Points on a hilly landscape, in no order, each with its height.
A ball rolls from a point to whichever of its 2 nearest points has the largest drop for the distance, and stops where none of them is lower. Distance is the straight distance between rows; heights are no part of it.
tapip (h 57.8): [114 144 158 160 112 145  88 105 106 147 141 104 170 117 119 164 136 158
 194 172 144 136]
Lok (h 72.0): [117  77 134 114 158 112 139 115 133 129 152 142 117 117 122 179 140  93
  84 103 133 166]
Rel (h 46.7): [196 172 132 161 119 133 142 148 133 140 123 167  99 140  69 151  99 169
  98 143 139 103]
pizo (h 67.7): [106 134 135 141 127 154  81 150 158 195 101  84 164 166 136 147 164 111
 137  99 108 108]
giv (h 13.5): [ 70 103 147 118 159 116 131  88 126 127 158  96 145  64 159 149 137  69
 207 146  91 150]
Buta (h 23.3): [134 139  87  84 153  62 112  96 154 130 172 178 126  93 128 131 129  79
 152 127  46 154]
luker (h 75.1): [131  91 112 165 126 114 139  73  38 143 120 146 108 158  86 157 139 134
 117 136 157 118]
tif (h 31.0): [114 129 116 105 157 108 140  98 100 117 148 163 101  61 139 126 151  43
 118  92  93 113]
zem (h 41.8): [157 170 141  97 127 116 144 157 108  68 161 195 123  90 137  81 138 137
 101 144  96 153]
visun (h 72.6): [166 136 129 154 127 129 138 201 100 182  83  84 118 146 115  62  82 117
 118 102 131  89]
zadef (h 87.5): [132 148 135 134 135 131 134 125 127 104 163  53 157  74 150 128 105 137
 155 106 190 125]
ditab (h 35.7): [106 151 131  89 136 117 112 124 179 101 157  91 162  92 157 135  79 184
 173 145 127 142]
nifut (h 30.4): [155 138 137 144 101 132  95 155  70 106  94 105 104 134 129  77  93 168
 148 156 189 110]
Ruzom (h 52.9): [149 149 114 104 122 141 161 129 173 131 159 130 144 106 119 135 122 133
 103 114 123 128]
fugi (h 53.4): [147 125 107 123  93 143 152 122 154 148 109 156 152 215 112 138 165 183
 101 148 118 129]
zev (h 65.1): [120 115 161 123 119 123 124 106  84  74 117 134 109 100 147 124 132 157
 142 157 159 147]
gizu (h 19.4): [ 69  98 119  98 150 121 135  89 155 155 170 125 182  91 146 128 155  75
 196 135  52 129]
Simo (h 79.6): [162 146 103 159 115 123 114 152 121 147  97 163  81 143 104  72 110 108
  71 127 155  86]
dida (h 28.0): [ 82 131 132  93 138 124 141  80  96 121 118 154  94  69 150 150 154  59
 166 119  84  86]
nas (h 74.5): [148  94 141 157 152 107 150 183  67 185  98  70 108 164  95  93  89 122
 101 112 135 128]
gomav (h 50.5): [142 155 124 115  88 161 114 131 133 157 130 178 168 177 103 127 181 152
 130 143  97 116]
kot (h 70.5): [104  93  89  93 163  86 164 106 142 113 166 139 125 127 143 129 148  62
  86  96  85 163]
Folov (h 22.5): [143 109 168 154 127 117  76 155  45 140  83 118 103 120 114 112 107 123
 166 140 165 111]
mebod (h 78.2): [152 117  98 169 128 108 122 131  45 159 100 154  88 163  88  83 114 101
  86 125 148  90]
sarud (h 30.1): [ 94 149  92  76 128 100 116 108 167  97 161 124 182 112 168 109  93 192
 186 166  82 133]
siz (h 62.8): [163 141 156 153 135 135 117 180 145 164  78  87 113 161 110 141  93 161
 135 113 128 124]
lezu (h 62.9): [105 129 153 135 104 142 148  81  53  93 124 116 126 119 140 124 153 138
 187 161 152 128]
Lepu (h 60.5): [ 98 129 124 160 101 155 114  91  70 145 117  84 168 150 138 129 162 118
 201 147 139 110]
Vadeb (h 90.0): [106 172 125 112  98 146  81 135 126  86  96 108 142 107 178 109 120 154
 163 120 164  84]
Vidun (h 38.7): [133  97 121 144 134 137 139  90 139 191 185 141 178 125  83 172 157 100
 134 133 109 134]
Dok (h 59.1): [148 161 110 126 146  91 138 112 156 109 156 122 122  65 119 158  64 162
 108 143 162 115]
rirul (h 45.2): [155 145 121 113 113 107 152 137 131  96 142 221 120 121 128  88 163 104
  72 135 108 122]
reb (h 59.3): [121 147  93 145  95 110 121  81  98 115  92 141 124 164 136 127 132 165
 109 150 167  91]
Mupig (h 73.6): [113  80 138 136 144 103 120  81  93 117 113 148  99 125 117 188 126 127
 100 138 159 135]
Sefo (h 56.5): [148 146  93 131  97 134 160 117 132 107 118 139 130 189 131  98 131 196
  88 153 154 121]
tunot (h 65.4): [142 143 139 148 138 144 101 168 176 189  95  67 124 143 117 171 113 118
 134  81 134 108]
mil (h 67.5): [111  95 143 127 124 129 110 130 112  90 108 113  83 107 153  85 132 116
 113 115 177 135]
Fozov (h 30.6): [160  78 178 111 107 133 154 172 127 101 140 198 109 155 101 111 168 137
 101 154 122 176]
zek (h 35.3): [122  98 108 116 142 105 117  65 145 168 152 173 146 102  98 196 131 109
 119 139 120 105]
sobem (h 61.5): [110 112  94 132 118 127 113 100 127 139  98 101 127 167 147 141 138 142
 109 113 162 108]
porad (h 91.9): [120 153  78 108 110 153 119 128 175 147 108 136 143 157 144 108 159 109
  89  79 121  84]
Ful (h 80.3): [ 96  81 143 166 153 137 104 134 104 169  99  64 134 195 130 165 136 137
 134 120 145 159]
nerad (h 86.0): [100 101 115 128 144  98 122  83 140 114 136  65 147  99 170 164  93 137
 155 122 188 125]
Zapo (h 76.6): [156 105 168 175 161 132 113 170  85 170 122  57 108 130 100 134 110 105
 127  98 164 138]
gabat (h 24.7): [113 172 131  95 123 118 125 120  88  59 127 141 122  66 186  78 133 115
 157 122 113 119]
gam (h 78.5): [123  90 170 164 160 156 121 183 133 168 118  47 116 166 121 136 140 106
 125  96 145 172]
tek (h 63.3): [ 86  83  81 133 136 137 148  99 122 130 120 131 117 180 145 146 148 112
  71 100 149 121]
ledin (h 46.0): [163 187 130 121 132 118 174 164 201  86 133 194 100 120 125 131  88 144
  66 130 111 124]
Gif (h 31.1): [172 100 174 147 134 141 162 167 159 160 145 131 120 165  83 184 151 130
 111 125 112 175]
Zoto (h 38.6): [117 154  59 114 129  72 164  73 175 111 149 136 157 126 159 115  79 179
  98 162 137 112]
lof (h 46.2): [ 91  80  98 126 136 145 137 106 186 183 157  85 163 157 126 161 142 104
 112  92 129 128]
tidog (h 40.9): [102 168 174  98 124 154  90 147 163  93 154 100 169  76 168 137 115 155
 182 145 109 144]
ratop (h 53.8): [118  77 171 151 132 168 102 160  77 130 122 103 110 138 120  93 158  88
 147 133 139 175]
ledi (h 18.5): [106 159 105  93 111 105 139  96 100  60 108 170 118 115 171  83 140 143
 134 151 101 122]
paruz (h 68.9): [118 104 152 119  99 155  80 183 102 151  63 103 108 182 137  54 131 131
 140 142 127 132]
sazed (h 81.9): [ 99  74 141 129 133 153 141 129 148 138 119  96 141 205 135 157 165 147
 111 127 131 173]
luf (h 61.1): [172 192 161 144 117 171 103 179  91 122 147 131 126 103  89 102 113 150
 147 121 137 100]
zenil (h 83.5): [ 62  62 149 130 137 136 160  95 118 101 138  84 140 155 156 159 153 136
 148 144 143 191]
rok (h 66.8): [107 112 108 119 138 114 155 126 139  83 121 123  99 124 173  75 126 123
  75 114 154 149]
Dotam (h 28.1): [122 133  73 103 155  49 124  67 133 129 168 154 133  77 137 123  84 118
 175 144  90 115]
rud (h 24.4): [112 128  93 103 100 102 164  77 114 100 137 164 146 142 144 105 153 142
 112 145 108 135]
gib (h 91.0): [111 168 125 100  96 171  91 146 160 126  92 126 147 137 161 109 161 140
 138 106 127  94]
sut (h 58.0): [166 168 125 155 113 136 108 135  83 160 128 115 155 142  91 133 120 170
 145 137 136 102]
mena (h 84.7): [ 62  75 112 129 133 124 145  71 133 126 137  59 161 135 170 152 126 129
 166 129 142 141]
Rafer (h 30.3): [104 168  99  86 133  99 128  98 106  94 161 128 137  71 172  86 130  84
 191 116  63 132]
tupa (h 49.9): [187 175 114 164 128 149 174 161 206 100 111 152  91 122 100 145  81 134
  91  96 113 101]
zodav (h 63.9): [185 167 152 137 110 165 128 204 127 117 106 147  97 142  95  76  99 158
 128 140 130 121]
Rof (h 53.3): [150 209 113 144 126 164 133 171 191  97 110 129  99 111 118 134  68 153
 109 103 132  77]
kolak (h 51.4): [ 86  72 151 160 148 175 104 147  91 160 120 125 117 171 121 141 175  65
 135 112 108 160]
Kis (h 59.9): [157 150 121 156 128 123 130 154 144 133  86  71  99 152 136 115  88 169
 115 110 174 110]
Niruf (h 50.2): [112 116 193 147 133 168  84 171 127 124 121  83 135 114 146 122 157 117
 166 140 138 171]
let (h 36.5): [160 129 171 108 103 151 120 171 103  83 133 195 101 113 110  77 140 149
 119 168 128 159]
Livuk (h 24.9): [ 94 169 102  72 118 102 107  98 152  92 126 163 156 104 166 117 123 153
 159 149  77 116]
Lak (h 15.3): [151 116 179 156 127 138  75 156  70 161  91 160 102 134  96 134 139 118
 141 144 128 131]
rupi (h 24.2): [110  88 113  92 164  79 128 104 176 152 195 168 170 113 130 125 135  97
 193 147  33 156]
Zufip (h 27.0): [144 139 154 127 133 151 103 132  90 122 144 161 120  57 116 122 160  63
 134  99 126 117]
fof (h 19.5): [ 74  93 148 135 156 122 122  87 103 125 139  80 122  74 145 172 136  62
 177 115 142 126]
gazu (h 64.8): [ 61  84  83 117 139 136 159  93 104  89 113 121  98 141 173 115 139  88
  94  94 144 126]
vepu (h 70.8): [144 143 137 132 110 160  97 193 108 173  94 110 131 158 125  57 138 116
 134 107 109 102]
suro (h 49.1): [ 71  81 132 137 154 166 105 126 141 158 137  99 134 153 139 169 168  72
 118  82 117 146]
ridak (h 42.5): [124  96 100 130 141 142 151  92 198 187 176 110 183 118 103 162 118 137
 144 133 129 109]
tipun (h 23.9): [162  86 195 143 137 144 134 164 121 131 157 167 116 125  84 154 169 111
 109 137 122 190]
ligov (h 45.6): [ 99 134 165 116 132 168 119 155 181 127 159  76 174 102 164 129 151 132
 165 137 112 178]
rapu (h 56.6): [161 173 128 143 129 164 114 182 167 123 102  92  92 107 140 105  88 131
 114  84 161  89]
sevap (h 24.1): [ 78 112 117 127 131 138 118  84 100 126 110 116 120 101 152 151 146  67
 155  93 143  88]
faton (h 62.6): [150 178 121 106 137 119 161 137 199  88 166 127 138  91 106 158  50 191
 132 145 112 124]
lezut (h 22.2): [135 138 176 159 126 144  74 114  66 136 119 150 117  80 106 153 156  89
 169 134 135 119]
zaku (h 76.8): [158 120  95 173 128 109 145 120  60 161 127 107 124 165  94 109 120 136
  89 121 176 105]
Felik (h 41.7): [187 133 121 159 116 147 177 179 139 163  95 141 109 192  87 103 127 134
  86 109 103 131]
zaro (h 35.2): [140 131 141 102 108 102 134 118 158  97 106 190 116 151 130 155 136 187
  87 171 138 135]
maduv (h 41.9): [175 167 142 127 133 124 128 154 155 101 121 187  89  95 110 140  96 150
  76 144 149 121]
Lovi (h 50.9): [197 171 147 158 120 157 148 152 151 143 134 144 132 140  59 186  92 174
 145 144 102 128]
bef (h 36.9): [162 104 134 146 133 156 183 170 167 163 127 107 123 192  90 140 150 114
  96  89 112 153]
siler (h 34.5): [139 162  80 101 132  50 161 110 173 101 161 168 137 139 150 115 102 160
 100 166  96 149]
besu (h 47.7): [160 134 120 120 103 137 141 133 130 144 138 210 131 159  95 130 176 114
  75 120 112 115]
tib (h 54.8): [153 155 160 147 123 141 106 142 147 168 133 118 161 133  94 184 120 175
 157 156 125 128]
sig (h 68.7): [102  97  92  97 150  89 166 105 164 102 138  98 127 131 176 118 119 125
  87 112 126 164]
zunab (h 29.9): [141 135 103 103 114  64 170 100 131  81 142 203 134 156 134 127 140 169
  77 182 111 158]
daf (h 66.6): [155 106 150 119  88 154 117 196 138 140  80 141  85 173 103  59 111 148
 116 159 134 142]
Gege (h 88.9): [127 153 128 138 115 117  96 129  99 100 112  80 128 100 154 127 106 122
 165 102 205  91]
dadab (h 49.5): [110 122 137 108 119 145 128 118 148 131 145 120 165 118 139 140 159 120
 139 124 116 153]
rep (h 32.2): [ 93  99  85 107 147  59 144  43 139 141 138 166 128 100 129 173 110 125
 131 152 113 108]
Tipu (h 56.3): [151 170 109 115 149  98 132 119 140 111 169 147 128  52 129 131  99 110
  94 114 133 114]

Call two points neighbours if one is among the 2 nearest of the other. Go from one point of each pair to the other, from neighbour to neighbour, staying as low as possible. Name the highest point that can't be avoided.
Buta, ledi => ratop
Buta, giv => rupi
Buta, Lak => tif

Two balls start at each pair of points below. Name the first point that both come to, or write none.
kolak, dadab => none
gazu, porad => sobem
tunot, Niruf => none
